Points on a hilly landscape, in no order, each with its height.
From any point a ball takes the steepest step (drop divided by distance) to one of its 2 nearest points. It stops when none of these is lower. Distance is the straight distance between rows; heights are no part of it.
Z732 h=449: [-13   4 -17   2  11  -3   8   2  -8 -14 -15  -4  12  -5  -5  -4 -19  10
  -6   7  -6 -19  24   4  -2   1  14  41   1 -15   6  11   4  -3 -13   3
   5   6  -4  -5   2  -5 -24 -38   6   9 -20  -3  19  -9   3  -6  -5  12
 -20  -6  18  -3 -11  -7  -5 -12  20  -5 -25]
Z772 h=307: [ 16 -37   9 -23  17  13   8   8  22  13   3 -13 -17 -28 -24   7  14 -19
   0  10   3  17  11  18   7 -13 -11   1 -17   3  28  -3  13  -7  27 -13
  -1 -33  -5  -1 -27   8  15  -5   5 -14   0  -4   1   3   7   9   3  -7
  23 -18 -15  30  -2   3  11  47 -14  11 -15]
Z399 h=546: [  9   2  32  17  -1   4 -17 -19 -14   7   7  12  23  -7   3   3   4  -2
   9 -15  24  24   2   0  -5  -6 -27 -14  10   8   7 -25  14   8  21   4
   0   3  10   2   0  19   8  28   0 -12  14  18 -12   3  -5 -10  15  10
  16  -9   3  -7   1  -7  -4   7  -5   6  -1]
Z362 h=135: [ -6  -8 -17 -11 -16   6   0  -2  -7 -15  -1  -2 -22  25  18 -20   7  10
  -9  14 -19 -19 -23   0 -10  15  12 -28   3  15 -30   5  -7   1   7   7
  -8  -4  -6  -1  11 -10  12  16 -11   1   9 -10  15  -1  10  -2  -7   2
   1   5  -2  -1   5   4   7 -11 -14  -7  20]
Z636 h=569: [ 15 -19  12 -18   5   7  -3 -25  10   3  20  -9  -8 -18   7  20  -8  -2
  27  -1   6  -6  19  12   3 -27  -8  -8   0  -3  11  -9  10  -1   0   1
  -2   0   5 -11 -26   3   9  12  -3   0  12 -23  -7  -1   4  -1   2 -25
  -4  10 -22  26   4  12   5  -2  15  13   3]
Z604 h=396: [ -1 -31  10 -25  10  11  10   2   9   8   2  -6 -17 -16 -14   5   6 -13
  -7  11  10   6   5  29  -1  -8 -15  -9 -17  10  15  -7  15  -1  30  -6
  -4 -31  -1   0 -23   1  14   6  -1 -17   3  -7   8   2  11  -4  -7   5
  18 -17 -18  15  -1   9   5  29  -7  13  -2]
Z16 h=530: [ -3   8  10  18 -15   7  -8 -23 -21 -11   6  27  13   6   5  17  -6   9
 -10  -6   1  16  -8  -2  -4  20  13 -31  19  -3   1 -21  16  -6  -8   2
  -9   7  18 -16  20   8   3  25   7  -1   4   1 -15   4  -8  12  21   3
 -14  16  12  -4  18 -20   7   0 -22  11  34]
Z628 h=778: [-16   4  -4  21 -30   1 -12  -9 -10  -5  -4   2 -23  23   9 -11   0  23
  10  -6 -26 -12 -21 -11  -5   2  20 -26  21   6 -22  -3  -2   1   6  10
  -5   4   8   1  11  -8   0  25  -7   6  16 -20  -4   0   4  11   5   7
 -13  21  13   6   1  -7  23 -20 -19   3  29]
Z586 h=195: [ -3   8   3  -6  23   6  11  19 -10   5 -12 -11  -4   8   0  -5   5  -1
 -25  13  -3  -5 -15  -1 -13  17 -10 -11 -17   3  -4  -9 -15   0  12   0
   5 -16  -8   5   3 -12 -14   7  -2  -8  -7  20  -3  -1   2 -11  -8  27
  19 -13  -1 -26  -2   8 -23  11 -18   0  -6]
Z998 h=431: [ -1  11  10  18  -2  -5  -6   1 -12  -6   1  -8  10   0  12  -8   2  10
 -16   1   5  -6 -14 -13 -13   7  -2 -10   0   0 -12  -6 -11   8   3   5
   7  -2  -4   2  16   1 -18  27  -2  -5  -2  19  -6 -10  -3 -11   0  20
   4   2   2 -23   4  -3 -17  -3 -16  12   6]
Z177 h=751: [-30  18  -6  10 -20   1 -13  -2  -8  -1 -14   1 -29  17  -2  -5 -10  21
   6 -13 -31  -8 -25  -5  -6   4  34 -25  13   1  -5  -2  -7  -9 -11   5
 -12  -3   9   2  -3 -21   3  19  -9  -2  21 -20 -12   7   2  21  -3   3
 -18  22   1  19  -5 -12  32 -15  -9   5  30]
Z40 h=575: [  9 -15 -16 -14   1  -2  14  -9  11   1  16   3   9 -15 -12   4  12 -13
  21  -6   3   6  34  -1   8 -21 -15  33 -18 -10  28   8  -7   8   5 -10
   9   7   2   4 -17  -4  -9 -32  13  12   1  -1   7  -1   6   5  -6 -24
   0 -22  -8   8  -4   5  -6  11   8   2 -21]
Z804 h=395: [-14  17  -9  11   5  -4  -2   0  -4 -12 -17  -3   8  -3  -4  -8 -30  17
  -7  -2   3 -15  10   8   2   0  24  39  13  -9   6  19  13  -3 -22   4
   1  13   4  -3  -3  -3 -21 -29  -4   6 -14  -5  13  -1  -2   0  -1   7
 -23   3  17  11 -13  -7   4 -23  26  -2 -19]
Z350 h=535: [  0  20  12  23  -8  -1  -8 -14 -27 -10   1  18  17  -3   5   8 -11  10
 -23   2  -2  20 -14  -6 -14  27  10 -32  11   2   5 -26  12   0 -10   1
  -9  -1   9  -9  18   3  -4  30   8 -11   0  10 -11   5  -5   9  25  16
  -9  10  10  -6  15 -29  -2   7 -29  17  27]
Z813 h=113: [-10  17 -13  10 -14 -10   1  10   2 -15   1 -12  10   3   1   5  -6   7
 -17  -4 -10  -6  -4 -28 -12   9  20  13  12  -3 -14   3 -24  -2 -15  -2
   6  11  -6 -13   8  -2 -28  -5 -11   9 -13   9  -8 -16   1  -1  -9  10
  -8  18  13 -16  -8   8 -20 -19  -2  -4  -6]
Z704 h=399: [  6 -13   6  15 -12   0   7  -3   8  14   8  -1  20  -5  -5  -6  23   1
  11  -7  24  -7  -1  -6  -2   0 -41   4  -6  12 -11   1 -10  24  24 -10
  13  -1   2  14  13  12 -12   1  -7  -2 -11  32  -3  -4  -5  -6  -6  -1
  15 -20  -5 -27   4  11 -10   5   3  -5   1]
Z311 h=347: [  0   0 -25 -17 -10  -3   8  11  -3  -5  -4  -3 -15  15  13  -5   9   2
  -8  12  -4 -14  -4  -3  -4   2   5  -1   0  10 -17   9  -9  -4 -14   2
   1   3  -6  -8   2 -10   1  -6  -6   5  -2  -5  10   0   0  -4 -15 -12
  -4  10 -10  -3   1  12 -10 -17   8 -11  -4]
Z41 h=580: [  7 -23  -9   2   8 -12  18  11  14   9   5   8   0  -3  12   3  -1   2
  12   1  13  -3  21  12  20  -6  -6  26   4  -5   5  19  15   8 -13   3
  -1  13  -7   3 -10 -15   3 -32  -4  15 -11 -16  26  23  -2   0   8 -31
   2  -5 -19  13  11   8  -6 -16  23 -12 -22]
Z553 h=275: [ -1   2  -3  36 -24 -12  -9   1   0 -17  -1  -8   5   4  10  -9   5  23
 -10  -2 -21 -13 -26 -34 -11  21  25 -17  15   1 -25   1 -21  10  -2   5
  -1   7  -3   6  27  -5 -15  27 -17   9   3  -3  -6  -5  -2   6   5  12
  -5  19  15 -15   7 -13  -2  -9 -26   7  13]
Z396 h=800: [ -8   4   7  32 -28  -2 -22 -18 -15  -5  10   9  -9  19  15  -7   8  11
   7 -10 -12   6 -12 -13  -3   4   9 -26  28   5 -18  -9   9   4  14  13
  -3   5   8  -5  19   2   9  28   0   8  22 -18 -10  -6   1   0  17   8
  -6  21  11  -8   2  -8  12 -13 -24   3  21]
Z256 h=203: [ 25 -30  11 -12  21  13  -3   4  28  13  -2 -18 -12 -31 -24   0  11 -23
   5  15  -5  21  18  10  13 -21  -9   5 -23 -11  35  -5  15 -15  19 -11
  -1 -29 -12   3 -20  17  12 -14  15 -12  -7  -7   7  -1   4  15   5  -8
  23 -10  -1  29  -4 -12  21  52  -6   8 -20]
Z711 h=487: [  4  21  19  29   3 -13 -12  -4 -22 -10   0   4  17  -7   8  -3 -10  11
 -22   0   1   9 -17 -14 -15  21   2 -19  10   5  -1 -18   1  10  -5   3
  -5  -7   1   5  16  -2 -10  37   3 -15   4  13  -8  -2  -5  -1  19  26
   1   4   9 -12   5 -25  -7   3 -30  12  11]
Z59 h=110: [ -3  -7  11  -6  22   7  11  31 -21  12  -5  -6  -1  11  -2   1   4   1
 -18  16  -6 -10 -13   2 -15  31 -23 -22 -13   6 -11  -1   0   7  26   0
  -2 -27  -3  14  -3 -14   6   8 -11 -15  -4  17   4  10  10 -10  -1  38
  33 -30  11 -26   2  13 -13  14 -22 -12   2]
Z308 h=468: [ -3 -13  13 -23   8  12  -5 -11   6  -2   3  -9 -13 -16  -3   6  -2 -11
  -3   8   4  12   4  24  -4 -18  -3 -11 -12  -1  12 -20  12  -8  12   5
  -5 -20  -6 -12 -19   6  10  17   6 -17   7 -16   3  -7   6  -6  -9   5
   8  10 -14  17  -2  -2   7  14   0  19   6]
Z479 h=326: [  3  -2 -17  -2 -24  -2   5   2   0  -5   4  -1  -3  13  10  -2  12   5
  -5  10   2 -22  -3  -8  -5   1 -11  -3   0  13 -29   4 -11   5  -2  -2
   3   9  -6  -6   9   5 -12   4 -11  10  -6  10   8  -6  -1 -10 -12  -8
  -4   9  -5 -17   3  19 -14 -16   3  -3   7]
Z899 h=422: [  3  -7 -18 -24   8  -5  16  13  -2  13   4  -3  -4   5  -5   0  26 -26
  -1  13   4   3  14   8   1  -2 -17   9 -22   8   6  12 -10  12   8  -8
   6 -15   2   7  -4  -8   2 -20   4   4  -5  11   5   8   4  -6 -11  -8
   3 -20 -17 -10   1   9 -10  15   0  -3 -12]
Z466 h=218: [ 18  -6   7 -14  19   3  -5  -7  14   1  -6  -5   9 -25 -17   9  -6 -27
  13  12  -1  24  22   5   6 -24  -1  12 -23 -18  29 -15   5 -21   1  -2
  -3  -7 -11   4 -10  22  -1 -14  26  -2  -7  -7   4  -9  -1   0  -1  -5
   2  -2   6  14  -4 -23  11  31  10   4  -8]
Z617 h=270: [  3  -3  -5  22 -35   3  -9  -7   5  -5   7   1  -5  12  11  -4   8  14
   6  -1  -1 -24  -8 -13  -5  -3  -5  -6  13   7 -29  -1  -7   7   3   0
   6  14   0  -4  17  12  -4  18  -8  12   1   1  -1 -11  -4  -6  -1  -7
  -7  17   6 -12   4  13  -5 -26  -1  -1  13]
Z518 h=221: [-25  28  -9  13 -12 -12  -5  11  -6 -15 -10  -7   1   8  -2   0 -14   8
 -17  -9 -16   4  -8 -26  -6  11  32  11  17  -6  -7   8 -14  -9 -29  -1
   0  16   8  -8   8  -5 -16  -5 -13   7  -4   0 -15  -5  -2  14  -4  12
 -22  20  19   2  -8  -6  -5 -28   7  -5  -4]
Z803 h=346: [  1   1 -10 -25  21  -6  17  29  -6  14   2  -6  -7  13  -7   3  22 -29
 -11  18  -3  -4   3  10  -2   6 -20  -6 -22  11   1  15  -8  12  11 -12
  -1 -26   2  16  -2 -11  11 -16  -5 -10   0  15   4  13   0  -8 -10  12
  10 -24  -7 -19  -3  13  -6  21  -9  -7  -6]
Z30 h=379: [  6  -5  -5  10  -9   0   2   8   0  -3   2  -4   6   8  11  -9  14   4
 -13   9   3 -17 -18 -13  -8  16 -14 -11  -6  14 -28   1 -14  13   9  -5
   7   0  -9   6  21   2 -13  12 -15   4  -7  20   7  -8  -2 -11  -5   9
  11  -3  -1 -30   3   6 -22   0  -7  -1   7]
Z509 h=483: [  3  14  15  -8  -7   9  -7 -23   3  -6  18  13  11   7   0  30 -28   0
  19 -17  10  -1   8   8   2  -8   4  -3  16  -5   3  -3  -8  -5 -21  -8
  -3  21  22 -18  -8  17   6   3   2   7   7   0 -17   5  -6  -2   7 -18
 -27  15  10   7   6  19   6 -25  10   4  24]
Z909 h=194: [  4   6  11   2  17   0 -17  -7  14   2 -14   4 -12 -20   2   7 -32   8
  12  -8   3  12 -10  20  19  -9  22   2  11 -12  11  -5  28 -19 -33   6
  -6  15  -7  -6  -3   5  18  -7   7  -9  -4 -24  -2   4 -16  14   5 -12
 -16  21  -2  37   7 -21  28   4  24   3   1]
Z557 h=637: [  6  -1  -5 -13   1  -3   4  -7   6  -5   6   1  10 -13  -5   9  -6 -10
  20  -7   7   7  30   2   3 -23  -6  28  -7 -12  17   1  -1  -5  -6  -4
   4  11  -1  -9 -15   3 -12 -21  17   7   2  -8  -4  -7   5  -5 -11 -15
 -10  -4   0   9  -4   4  -4  -6  18   2 -15]
Z448 h=357: [ 10  -3  -6  25 -10   6 -14   7   1 -13  -3   1   2  18  19 -26  10   9
 -14   6 -12   8 -39 -23 -14  38   6 -29  16  20 -36  -1   0   9  23   4
  -9  -5 -13  13  27 -13   8  24 -16   5  18   0  15  -5   5   0  12  12
  32  -3   9 -17  -6  -9 -10   5 -36  -2   1]
Z567 h=311: [ -9  21   4  -7   4   3  -9 -10   5  -4  -9  11   0   1  -5  17 -31  -1
   6 -12   2  13  -4  13  10  -7  21   5  12  -6  13   0  11 -19 -32  -4
  -8  17  14 -11  -2   5  11  -7   6   0   2 -16 -14   0 -11  11   3 -14
 -27  21   4  24   0  -8  17 -15  24  -1   6]
Z24 h=57: [ 31 -20  15  -4  20   7 -10  -5  29   4  -2 -16   0 -36 -24   0   2 -27
  14  19  -7  18  27   0  14 -24  -9   5 -19 -19  29  -7   8 -18   7  -5
   0 -21 -14   9 -11  27   1 -17  23  -4 -12  -7  15   0   0  12  10  -9
  10  -5  12  25   1 -24  21  53   3   6 -12]
Z537 h=608: [ 19  -6  11 -10  13   3  -1 -14  23   9  18  -5   2 -17   8  21 -20   1
  34 -12  10  -2  24   6  14 -26  -2   7   8 -11  21  -1   8  -3 -14  -2
  -4  17   6  -8 -30  -5   8  -9  -2   7  13 -20  -7   7   0  -1   4 -33
 -10  10 -15  32  -1  15   0 -12  21   4  -4]
Z493 h=485: [  5 -11 -24 -21   9 -14  17  12  -2   2   3   3  -6   0   6   1  19 -20
  -1  11   4  -3  21   9  10  -2  -8  18 -18  -1   4  12   3  11  -6   0
   3  -5  -5   4   1 -14   8 -34  10   7  -9  -5  16   8   4  -6  -7 -13
  -1 -12 -16  -2   6  -1 -10   8   8  -9 -19]
Z535 h=343: [ 11   8   9 -13  12   5   0  -7   5   0  -2   7  25 -14 -24  14  -9 -31
  11   0   1  26  21   0   4 -21  -6  20 -24 -19  32 -12 -12 -18   6  -7
  -1   5   1   7 -13  23 -13 -17  26   2  -7  10  -9 -10   4  -3  -1   0
  -1  -7  15  -5 -11 -11  -5  24   6   5  -3]
Z870 h=635: [-10  -8  -7   2  16 -11  11   8   7   3 -20   2  -9  -8  16 -15 -13  26
  -9   3   6 -21  -4  21  17   7  21  16   5 -12  -2  15  18  -9 -22  15
   3  10 -17   4   1 -13   2 -22   3   4 -19 -15  26  13  -6   4   1  -8
  -8  -1 -11  15  10 -10   9  -8  19  -9 -16]
Z517 h=313: [-22  32  -4  10  -1  -8  -7   2  -6 -13 -14   3   6   3  -5   2 -32   3
  -8 -11  -6   6   0  -5   1   7  33  22  15  -6   4  13   4 -11 -32  -5
  -2  20  16  -9   6   2 -10 -19  -8   8  -5  -2  -9  -5  -5  11   6   9
 -28   9  23  14 -11 -11   3 -26  21  -4  -5]
Z376 h=283: [ -4   0 -25 -25  16  -7  14  19  -7  -9 -10  -3 -14  10  14 -16   7  -8
 -18  17 -12 -10   0   0   2  14  15  -5 -13   6  -7  10  -2  -5 -14   6
  -4  -7 -13  -6   8 -21  14 -17   3   1  -3 -12  11   1   2  -7 -17   6
   4  -4  -8  -3   0  -6  -6   2   4 -14  -9]
Z203 h=260: [  4   1 -14 -21  -1  -7  10  23  -4   6   5  -8  -6  18   9  -5  23 -24
  -6  22   0 -18  -8   5  -3  12 -19 -16 -15  19 -29  16  -8  17   7 -10
  -8 -16  -5  11   1  -3  10  -5 -21  -7   2  13  16   8   3 -14 -13   7
   6  -9  -4 -24  -1  10 -12  12  -3  -1  11]
Z684 h=340: [  5 -20   6   3   0   3  14   6  -4  21   4  -3   8   3  -7  -1  27  -8
   7   2  17  -2  -3   3   1   9 -44  -2  -8  18  -8   6  -1  22  30  -7
   8 -14   6  19   9   5  -2   1 -15 -10  -6  29  -3   8   1  -2  -3   5
  17 -30   0 -26   7  12  -1  11  -2 -12  -1]
Z890 h=476: [ -9  12  14  12 -17  -4 -11 -17 -14 -12  11  19  10  10   3  20 -13   6
  -2 -10   1   4  -8  -3  -2   9  13 -16  18  -7  -5  -8   0   1 -16   2
  -2  12  17 -15  15  13  -1  22   5   3   2   6 -19   1  -3   5  15   2
 -27  19  13  -7  17  -3   5 -17 -11   7  33]
Z38 h=512: [  8 -15 -16 -18  10   2  20   0  11  11   9   2   4 -10 -20  -2  24 -21
   8  -1   0  10  24   6   8 -14 -20  29 -23  -1  30   9 -14  10  12 -11
  10  -8   8  11 -10  -1  -3 -28  13  10  -3  14   2   3   3   7  -5 -20
   3 -28 -12  -1  -5   6  -3  22   1  -2 -20]
Z578 h=183: [ -7 -19  12  -6  15  10  15  22 -22  18  -3  -1   0   6 -16   9  12   0
 -11  10   1  -6  -4  10 -11  23 -29 -11 -13   8  -1  -2  13   9  36   3
  -3 -31   4  15 -13  -5  12  10  -8 -17  -4  13   5  10  11  -1  -1  37
  30 -41  12 -19   3  17   2  16 -19 -17  -2]
Z511 h=820: [  5  15  12  30 -21  -6 -28 -18 -12  -3  14  14   7  12  14  -2  11   2
   1 -16   6  21 -11 -19  -2   7   0 -23  30  10 -12 -12  11   5  12   9
  -3   3   3  -6  20   5  14  33   4   3  25  -7 -12  -5  -5  -4  25   5
   5  18   4 -11   0  -7   0  -3 -23   8  10]
Z427 h=361: [ -4  11 -12   0  15   1   7  11  -5   1  -7  -9  13  -1 -15  -2  10 -12
 -14   2  -2   3  15 -14  -2   0  -7  28 -14 -14  11   0 -19  -3   5  -7
  15   1  -3   5   5  -4 -24 -27  16   7 -14  18  -3 -12   4 -12  -7  12
   5 -14   5 -24 -17   1 -28  11  -1  -3 -22]
Z873 h=691: [ -4  12   0  -8 -11  -4  -1  -5  -3  -7   9  -2   6   0   0  10  -6  -4
   3  -6   5   0  12  -5  -4 -16   0  15   3  -5   0  -2 -11  -3 -12   1
   5  12   2 -14  -7   6 -17  -3   8   3   0   5 -11 -12   2  -8 -13  -3
 -15  12   2  -5  -1  15  -8 -19  11   3   0]
Z979 h=521: [  4 -10  14 -19   4   9  -9 -22   2  -5  11  -6 -10 -15   5  20 -14  -8
  14   1   1   5   9  20   2 -22  -3 -14   0  -1   8 -22  12 -10  -2   6
 -10  -7   0 -17 -17   9  13  19   0 -13   9 -24  -3  -3   0  -4  -1 -11
  -4  19 -14  23   0   5  12   3   9  15  14]
Z209 h=663: [  0   2  13 -10   8   7   6   0  -2  11   0  -4  10  -8 -16   6  11 -12
   4  -4   9   8  10   5  -4 -18 -22   6 -20  -4  18  -8 -14   2  21  -2
   9  -9   6   7 -14  11 -21   5  10  -6  -4  23 -10  -7   5  -6  -8   3
   5 -15  -5 -15  -4   6  -9  13   0  12  -3]
Z838 h=503: [ 11   4  26  22  -5   0 -21  -8  -1  10  10   7  23  -5   5   0  16   1
  15 -22  31  24  -2 -15  -4   0 -36 -10  18  19   0 -13   8  14  27   4
   7  -1   6   6   5   6   8  26  -1 -11  17  16 -14   0  -6  -7   8   7
  28 -11  -5  -9  -5   6  -4   3   0  -3 -14]
Z227 h=208: [  3   5   9  24 -31   0 -14 -14   4  -2  18   4   1  15   4   5  -5  13
  20 -13   7 -18  -2 -11  -1  -9  -4  -2  22   1 -21   3  -5   7  -7  -5
   4  18   9  -6  12  20   6  14  -6  13   5  -3  -6  -4  -9  -8   8 -11
 -18  22  13  -7   3  17   5 -34   5  -1  19]
Z170 h=214: [ -9   8 -13  19 -26  -8  -2  11   3 -17  -2 -13   0   9   6  -3   2  19
 -18   3 -23 -16 -21 -34 -13  18  28  -7  14   0 -27   4 -28   1 -11   2
   2  10  -5  -3  16  -5 -20  17 -22  12  -3   4  -5  -8  -1   8  -8   6
  -7  19  13 -12   2   4  -9 -17 -13   1  10]
Z652 h=645: [  4  -6  11 -11  15  11  13   6   6  19   2  -4  18 -12 -36   9  14 -14
   7 -10  -6  12  10   0   1 -20 -27  15 -23  -9  38  -6 -19  -4  28  -4
   6 -12   8  20 -24   8 -19   2  12  -9  -9  29 -15   0   3  13   0  -5
  11 -32   8 -11 -12   9   6  23  -5  -5  -9]
Z402 h=667: [-20  15   4  16  10  -6  -2  -5  11   4 -20   3  -7 -11   7 -21 -28  33
  -8  -7  10 -15 -12  19  14  -3  34  19   9 -11   4  20  19  -7 -29  12
  -1  15  -7   6  -4  -4  -2 -15  -8   5 -14 -13  16   8 -12  10   7  -5
 -21  12  -9  27   1 -19  17  -8  25   7 -10]
Z173 h=122: [ 12  -3  17  26 -27   9 -20 -29   0   4  26   7   3  10   8   0   4   1
  32 -14  10  -4   7 -11   6 -16 -16 -10  24   8 -18  -8   3  10   6  -5
   7  18  11  -8  10  21  21  14  -3  10  20 -11 -14  -5  -6 -11  13 -12
   1  16   5  -9   3  16  -2 -24   5   0   7]
Z527 h=177: [ -6  -7 -10 -15  13  -3   0   9   6  -1 -15   4 -27  -3  15 -19  -8  17
  -6  -4  -7  -4 -13  11   7  10  27  -7   0  -7  -5   4  24 -15 -17  13
  -3  -2 -23 -12   0 -21  26   1   8 -11  -1 -26   8   1   1   8 -11  -3
  10   7 -18  30   5 -11  18  -1   8 -14  -6]
Z47 h=197: [  4   0 -17 -22  -8  -2   8  16  -9 -13   1  -4 -12  23  20 -14  12 -13
 -10  27 -15 -20 -19   2  -6  17   1 -26  -8  20 -34  17  -9   9   2  -1
 -14  -9 -11   3   7  -6  18   3 -19  -5   6  -1  19   3   6 -10  -9   4
  10   1  -5 -12   2   7  -8   2  -8  -3  18]
Z881 h=588: [  4 -14  -1 -21  20  12  19   9   8  18  -1  -4   0 -10 -34   5  19 -22
   0  -1  -7  10  12   9   6 -16 -23  19 -28  -2  36  -2 -10  -1  22  -8
   6 -21   6  19 -15   2  -2  -8  15  -5  -4  19  -7   1   0  11   1  -9
  14 -34  -2  -2  -8   8   8  31  -6  -6 -18]
Z290 h=273: [ -4  10  -7  -3  25   2  13  25  -6   9 -11 -15   4   5 -12   0  10  -6
 -21   8  -2  -1  -3 -12  -6  13 -13   8 -19  -7   7  -3 -25  -4   8  -4
  12 -10  -4   8   4 -13 -18 -13   6   2 -13  26  -9  -5  -1 -12  -7  20
  13 -16   3 -32 -11   8 -29  14 -14  -4 -13]
Z425 h=229: [ -2  -8 -15 -22  18  -5  11  13   2  -5 -12   3 -21  -4  12 -17   1   0
 -14  11  -9  -5   0  11   4  13  22  -6 -13  -5  -3   1  19  -9 -10  11
   0 -13 -20 -11   5 -20  24 -11  12  -8  -4 -20  10  -2   3  -1 -15   7
  12  -2 -16  15   5 -13   4   6   2 -11 -10]
Z786 h=723: [-25  22 -13   6  -6  -1 -12   6   1  -1 -23   0 -30  10   2 -17 -11  21
  -5 -15 -24  -3 -25  -4  -1   4  41  -9   4   2   0   7  -2 -16 -26   3
  -9   4   2   5  -1 -23  10   9  -7   1  16 -22  -9   3  -2  22  -5  -2
 -13  22  -5  28  -7 -18  29 -13   6  -2   6]
Z46 h=100: [ -1  -6   7  -2  15  -1 -11   1  14   7 -13  -1 -22 -15  12  -8 -16  18
   8 -11   1   1 -11  20  18  -9  20   2  11 -14   3  -2  34 -17 -17  13
   0   9 -15  -9  -5 -10  21   0   8 -12  -4 -26   0   3 -10  11   1 -13
   3  16 -16  39   6 -13  19   0  19   3  -5]
Z288 h=405: [-13  21   6  -7  -8   1  -6  -9  -7  -8   4  14   1  10  -2  26 -22   1
   2 -11  -3  11  -6   5  -2  -1  18  -7  14  -5   4  -5  -4 -15 -24  -2
  -4  14  18 -17   0   6   0  11   3   1   2   0 -24   0  -5   9   4  -7
 -30  21   9   6   8   3  11 -21   7   4  24]
Z705 h=543: [ 10 -13 -24  -4  -6 -12  20  11   6   3  11   9   6   1   1   7  12  -7
  11   8  10  -1  27   6   8  -3 -15  30  -3   0   1  18   3  14 -12  -5
  -3   9  -2  -2  -8 -10   0 -39  -6  14 -10  -6  27  14   1  -4  -3 -31
   1  -7 -11   1   0  10 -13 -12  19 -15 -22]
Z519 h=549: [ 15  11  10 -13   6   7  -3 -19  13  -2  16   6  11  -6   0  27 -35  -6
  27 -16  15   1  18   7   9 -15   2   8  14  -5  13   2  -5  -5 -23 -11
  -7  22  16 -13 -24   9   8 -15   0   7  13 -10 -11   8  -3  -2   5 -23
 -21  10   2  21  -3  17   3 -23  20   3   6]
Z111 h=456: [  1  21   6  -9   4  -6   3  -5  -4  -8   6   8  37  -7 -16  14 -10 -17
   3 -10  11  22  19 -14  -4  -6  -2  24  -6 -20  18  -3 -19  -5   1  -9
   4  15  -1  -8  -8  16 -23 -18  21   3 -12  20 -14 -12   2  -7  -1   9
  -6  -6  11 -11 -13   0 -17   6   1   5   3]
Z201 h=323: [  3   1  -4  33 -17  -1 -12  -4  -4 -12   0  -2  -1  11  19 -22   9  15
 -11   5 -16  -2 -27 -25  -9  23  14 -25  14   9 -28  -4  -5   9  14  10
  -2   2  -7   6  29  -9  -4  29 -11   5  12  -2   4  -8   3  -1   9  14
  13   9   9 -16   4 -14  -6  -2 -32   5   9]
Z507 h=698: [-19  13 -12  11   2  -4  -4   5   3   0 -28   1 -20   4   8 -28 -11  28
 -13 -10  -6  -9 -22   2   7   4  39   5   5  -1   2  15   7 -10 -30   7
  -5  15  -2  11   4 -17  10  -6  -9   7   5 -18   6   7  -9  19  -1  -6
 -12  16  -8  26  -3 -17  21 -12  14  -6 -11]
Z829 h=430: [ -9   6 -20   3   4  -4   7   3  -7 -13  -4  -4  14  -2  -9  -4  -3  -5
  -7   2  -4  -5  26 -12  -1   0   3  39  -2 -13   3   6  -8  -1  -4  -2
  11   8  -4  -6   4   0 -23 -38  12  10 -16   6   6 -14   5 -14 -10  13
  -5  -7  16 -16 -16  -3 -22  -6  10  -5 -21]
Z179 h=77: [ -4  -4 -22 -16 -16   1  -2   4  -4  -9  -8  -1 -31  30  12 -18   3  20
   0   8 -21 -20 -27   5  -7  15  23 -27   8  15 -29  13  -6  -2  -2   8
 -16  -1  -6  -1  -2 -21  21  10 -15   4   9 -21  21  11   8   6  -3 -11
  -1  13 -11  18   2   5  22 -15 -11 -15  19]
Z380 h=610: [  7   0  31  -2   5   5  -3 -12 -10   6   5   3  23  -9  -7  12  -2  -7
  10  -5  16  13   6  11  -5 -16 -23  -5 -13  -5  18 -19  -6   3  18  -1
  -1  -1  10   5 -13  23 -13  17   6 -11   1  23 -14   3   0  -6   1   8
   7 -12   3 -11   3  -5  -3  14  -2  14  13]
Z140 h=451: [ 10  -8  11  22 -18   4  -9 -13   7  11  13   6  13   0   5 -12  22   1
  13  -9  24   1  -3 -11   2  -6 -33  -6   4  16 -17  -5   2  19  24  -4
  12   4   2   6  19  14   1  13  -8   1   8  15  -7  -9  -4  -9   1   0
  20  -7  -8 -20   4  12 -14   0   6  -1  -3]
Z292 h=262: [ -4 -24  10 -13   9   9  14   7 -10  21  -2  -2  -8   2 -11   3  19 -13
  -4   5   9  -2   1  20  -3   6 -32  -9 -13  16  -1   5   9  16  38  -4
   2 -28  11  17  -8   3   8   8 -13 -16   4  14   3  10  11  -2  -2  16
  19 -37   0 -13   5  15   4  16  -6 -10  -2]
Z539 h=609: [ -3 -12  -2  11  11  -7  15   5  15  11  -7   5  -4  -4  13  -7 -15  19
   2  -1  18 -10   5  17  24  -5   8  25  10  -7  -1  18  22  -2 -14  10
   2  18  -7   5  -7  -8   0 -28  -4  14 -14 -15  26  20  -7   0  12 -24
  -4   0 -18  17   6   4  -3 -19  23  -5 -19]

Where does a ball stop that starts at each point below?
Z311 | Z46
Z998 | Z173
Z209 | Z59
Z636 | Z24
Z704 | Z59
Z628 | Z179
Z870 | Z179
Z829 | Z59

Call two points neighbours if one is among the 2 nearest of the other. Go from one point of each pair to the other, from neighbour to neighbour, staying as low as possible. Name the highest point that can't be avoided.
Z179 and Z46 | Z511
Z59 and Z813 | Z732
Z46 and Z173 | Z311
Z813 and Z38 | Z209

Write out the way that a ball takes from each point below.
Z732 | Z804, Z517, Z518, Z813
Z396 | Z628, Z177, Z786, Z507, Z402, Z870, Z539, Z41, Z705, Z493, Z899, Z803, Z203, Z47, Z362, Z179
Z350 | Z711, Z998, Z30, Z479, Z617, Z227, Z173
